The views of a scene show one set of named points, each view turned or mirrored, shifted and resized as a whole, with a little noise and some points left out.
In the rows, zero is written as 128.

Scene 1
View 1
Z_304: [ 84 128 162 104 160  93 120  82 179 106  92  90 121 132  85 137 127 160
 124 181 129 110 156 137 101 149 138 145 150  94 112]
Z_222: [131 137 149  97 126  91 106 116 123  84 108  97 142 130  68 150  89 147
 115 114 134 132 109 104 133 158 115  90 135  92 147]
Z_688: [122 139 131  85 145  95 111 105 124  62  98  76 115 136  99 151 154 151
  96 127 139 100 121 143  95 140 151 121 106  61 122]
Z_269: [140 133 121 106 166  78  83  98 139  83 112 113 120 123 131 145 165 134
  77 150 133 131 126 182  60 166 130 125 134  86 110]
Z_266: [136 146 122  92 167 112 110 134 106  86 124 123 138 125 115 145 146 140
  76 129 149 151 102 133  75 149 140 130 139  91 124]
Z_374: [100 146 121  83 173  70  97  97 164  79 100  95 107 124 119 152 175 152
  94 178 124  95 151 166  72 147 155 168 129  90  71]
Z_141: [138 127 123  93 158 104  92 145 123 100 104 145 152 133 130 124 164 122
 111 121 144 188  86 102  72 171 153 113 179 124 135]
Z_105: [121 141 135  87 138  87 100 135 131  97 104 121 150 126  83 146 110 141
 124 128 129 150 108  81 124 165 134 113 162 123 122]
Z_943: [119 136 147 103 153  91 114  80 142  75 105  73 112 129  87 152 130 157
  90 149 135  95 143 171  97 143 126 121 106  58 121]
Z_649: [133 145 128  91 145  77  96 104 127  64 107  86 120 127  97 159 137 146
  90 131 131 106 125 152  97 152 132 117 110  71 114]
Z_113: [112 125 135  82 146  98 106 122 141  80  79 101 129 144 106 128 173 137
 132 132 138 136 108 102  94 151 171 122 150  99 128]
Z_921: [113 139 133  74 148 123 130 136 106  69  97  90 130 141  94 139 159 147
 111 113 152 127  97  95 100 134 173 121 125  77 138]
Z_567: [107 124 148 100 163 110 116  98 150  92  93  99 124 139 108 127 163 146
 113 156 144 132 126 139  77 148 156 129 147  84 129]
Z_248: [122 132 154 115 136  61  89  87 167 105 106 107 136 119  77 151  83 148
 114 159 115 129 145 140 121 175  96 106 154 110 120]
Z_762: [124 135 153 104 127  71  98  95 147  88 103  92 135 126  67 154  84 151
 116 137 122 118 133 126 133 166 106  94 133  94 131]
Z_473: [ 94 128 143  92 155  69  94 101 183 105  84 109 127 131 101 135 145 145
 136 178 118 125 146 121  99 165 146 144 170 125  94]
Z_836: [124 121 136  92 142  92  96 119 139  85  88 110 135 139 106 129 155 133
 127 126 136 147 105 109  97 163 151 106 155 104 136]
Z_203: [106 165 123  72 155  80 109 136 127  88 119 108 134 115  83 166 114 158
 100 147 126 113 130  99 119 146 140 153 138 111  84]
Z_607: [112 132 152 100 143  87 107 107 151 101  99 108 138 130  83 141 111 148
 124 148 130 135 128 111 116 161 128 115 155 106 128]
View 2
Z_567: [121 107 117 151 150 106  99 155  72 139 148 154 104 182  97  95 185 184
 117 105 144 104 134 126 118 119 113 141 158 149  98]
Z_649: [106  94 118 151 128 150  77 154  46 147 147 127 108 147 105 125 130 191
 126 123 150 149 151 143 117 139 143 153 137 170 147]
Z_304: [109  90 134 159 153 146  82 140  89 104 134 137  93 146 113  67 208 227
 136 104 157  96  94 128 108 135 113 145 146 162  95]
Z_688: [112  89 110 165 141 134  70 163  42 156 155 140 102 153  90 120 145 186
 127 130 157 134 158 121 119 126 146 144 147 185 146]
Z_269: [100 107 114 149 111 137  99 128  67 145 153 140 134 196 132 144 138 176
 105 115 136 139 142 171 129 131 110 158 147 133 114]
Z_248: [102  98 142 106 123 171 100 152  73 104 112 101  88 120 111  70 166 222
 136  76 134 150 109 171  87 165 114 149 115 135 114]
Z_473: [118 109 105 126 121 123  88 155 108  81 127 144  81 164 124  87 197 229
 150 100 158 104  88 138  97 123 114 167 152 127 102]
Z_203: [132  95 125 134 154 108  74 148  89  89 142 145  83 108 112 107 119 232
 129 122 148 112 118 118 106 161 167 174 139 130 162]
Z_141: [147 136  98  81 132  46 133 178  87 132 138 155  93 190  92 113 124 159
  99  79 107 120 154 142 110 133 122 157 155  76 112]
Z_113: [137 114  88 121 136  80  94 190  74 131 146 157  80 177  83  99 168 183
 133 106 148 112 144 110 104 111 132 151 162 142 122]
Z_836: [131 118  98 104 128  90 104 188  69 136 136 143  83 173  83  97 158 177
 127  92 135 129 147 128 100 124 125 147 153 130 119]
Z_762: [109  93 140 106 136 161  92 171  57 123 116  98  80 105  88  70 156 213
 138  84 140 158 131 150  89 164 137 144 114 156 134]
Z_607: [122 104 130 109 146 123 101 170  78 112 125 123  80 130  90  71 168 208
 131  83 135 126 121 134  94 151 128 145 132 136 116]
Z_105: [140 117 118  81 143  86 106 185  84 105 124 131  67 122  83  81 134 202
 129  83 124 128 134 126  90 156 147 157 136 109 140]
Z_374: [100  93 104 188 120 144  63 121  90 105 159 161 122 181 148 142 167 222
 133 145 173 103 104 139 130 114 125 172 163 158 126]
View 3
Z_113: [107 148 128 118 108 104 110  87 122 139 142 140 146 141 134 105 136 170
 138 154 131 130 190 144 139 144  96 134 113 104 105]
Z_141: [101 172 126 103 166  79 136  84 128 139 120 141 159 122 142 125 102 163
 128 117 107 146 193 147 133 142  79 161 116 126  85]
Z_473: [109 108 161 118 108 140  99  86 125 177 175 152 134 128 127 135 143 164
 134 139 141 138 157 153 165 128 105 142 141 137 107]
Z_688: [113 136 102 118  77 130 134 107 112 124 134 139 146 159 130 123 131 160
 138 152 133 110 166 142 136 116 104 114 120  77 166]
Z_248: [112  96 124 133 122 183 125 106 112 148 145 150 156  96 128 145 108 157
 131 110 140 149 133 159 177 107 114 116 113 141 131]
Z_836: [105 153 121 119 127 106 117  90 122 133 132 140 151 131 134 110 122 167
 137 140 126 138 185 146 141 139  97 137 110 111 105]
Z_269: [ 99 147 127  94 117 122 149 123 109 163 124 175 138 152 135 179 111 158
 130 131 119 108 159 151 143 111  89 145 122 108 158]
Z_266: [110 160 106  97 137  95 154  90 131 124 118 141 158 148 134 131 111 150
 128 111 115 128 163 142 126 117  88 144 134 100 145]
Z_567: [105 145 129 111 113 113 107  94 133 150 134 170 135 156 118 122 137 158
 143 143 133 124 157 142 139 132 111 141 115 110 138]
Z_374: [110 116 150  96  72 129 127 102 118 182 170 160 125 174 129 167 151 158
 130 148 135 103 153 146 146 109  94 141 160  99 164]
Z_607: [115 115 122 131 123 147 115  87 126 136 144 140 154 112 127 112 121 156
 135 119 139 149 150 149 159 123 112 125 117 128 119]
Z_649: [112 127 103 115  87 143 147 113 105 129 132 138 150 143 136 143 117 161
 131 139 130 114 161 147 144 108  98 114 121  89 164]
Z_921: [116 157  98 118 103  93 127  81 131 103 128 120 156 156 131  82 135 160
 139 145 129 128 181 133 120 135 100 125 122  78 133]
Z_222: [122 122  90 141 121 154 135  93 117  99 124 119 172  98 134  99 104 159
 133 117 135 150 155 149 153 117 112 106 103 112 127]
Z_304: [114 104 144 126  98 154  94  87 137 165 161 167 132 144 110 122 150 153
 144 134 151 133 127 146 160 120 127 129 132 126 143]
Z_203: [127 104 124 113 100 133 146  73 126 133 171 100 159 129 139 119 133 152
 121 113 133 140 149 143 146 107  92 127 174 108 137]
Z_943: [115 118 105 122  79 157 128 115 117 136 130 163 140 155 118 137 131 153
 140 140 140 112 135 145 147 103 119 110 115  91 185]
View 4
Z_762: [105 120 100 127  90 114 161 130 152 123 169  80 158 147  88 149 177 110
  90 193 111 165  97 125 130 147 124 165 156  78 174]
Z_473: [ 65  69  79 118  76 117 135  60 125 140 136 103 151 138 163 145 153 131
 112 238 130 115 100  91  81 144 139 176 187 100 120]
Z_943: [107  92 102 186  94 131 189 132 131 128 157 104 154 122 126 100 170 156
 145 162 108 151  87 123 109 167 142 180 107 124 147]
Z_248: [ 93 112  88 130  78 108 131 118 137 123 184  78 170 133 104 145 160 118
  88 211 111 151  83 117 125 170 101 169 187  84 168]
Z_113: [ 90  70 112 102 130 142 151  75 162 142 102 144 133 150 140 144 175 133
 118 178 121 122 111  68  98 106 174 146 141 106 119]
Z_141: [116  72 106  81 169 124  83  57 173 112 135 180 142 153 136 174 168 128
  91 153 123 108  90  31 134 107 141 109 183 121 117]
Z_105: [117 102  94  92 119 100 136  79 160 114 149 120 139 171 117 188 189 104
  76 190 137 143 111  86 131 104 140 136 174  90 144]
Z_607: [ 96  99  98 113  93 110 137  94 146 127 154 106 160 145 120 147 182 119
  92 196 125 138 108 104 118 130 132 144 159  86 148]
Z_688: [122  79  98 172 126 139 199 120 147 126 137 123 129 140 129 121 167 154
 143 152 111 148  87  99 106 142 169 185 107 137 137]
Z_269: [111  65  90 169 144 140 129 106 137 116 160 148 145 121 144 126 133 166
 141 152 100 126  51  65 115 178 128 176 161 157 125]
Z_649: [125  90  92 168 129 134 186 125 148 117 152 117 132 146 117 135 161 144
 131 159 110 157  76  97 119 151 151 185 129 131 148]
Z_203: [135  89  60 150 100  84 186  72 126 101 165 106 119 177 151 182 186 123
  99 195 154 146 105 109 114 117 157 172 153 122 132]
Z_222: [125 122 111 112 118 113 161 127 169 116 162 102 150 157  84 162 197 107
  84 163 120 166 109 110 144 117 135 138 140  78 170]
Z_921: [124  82 117 125 141 133 183  89 165 124 111 152 125 159 134 144 206 137
 121 138 135 138 126  80 113  85 187 130  94 116 121]
Z_266: [143  79  96 145 153 113 136  87 148  95 161 166 136 146 142 152 181 147
 115 126 132 128  86  65 136 126 143 131 136 145 122]
Z_304: [ 68  80  94 146  50 111 151  84 115 140 149  92 170 120 158 112 176 143
 124 218 130 122 114 121  83 155 135 163 139  97 125]
Z_567: [ 85  68 110 135 105 136 135  82 142 136 130 140 159 121 152 110 175 151
 132 168 118 112 105  81  97 140 148 141 126 118 113]

In a view up to two points have been moved. Name them for each view, in the order of its rows, or write -.
view 1 | -
view 2 | -
view 3 | Z_836
view 4 | Z_688
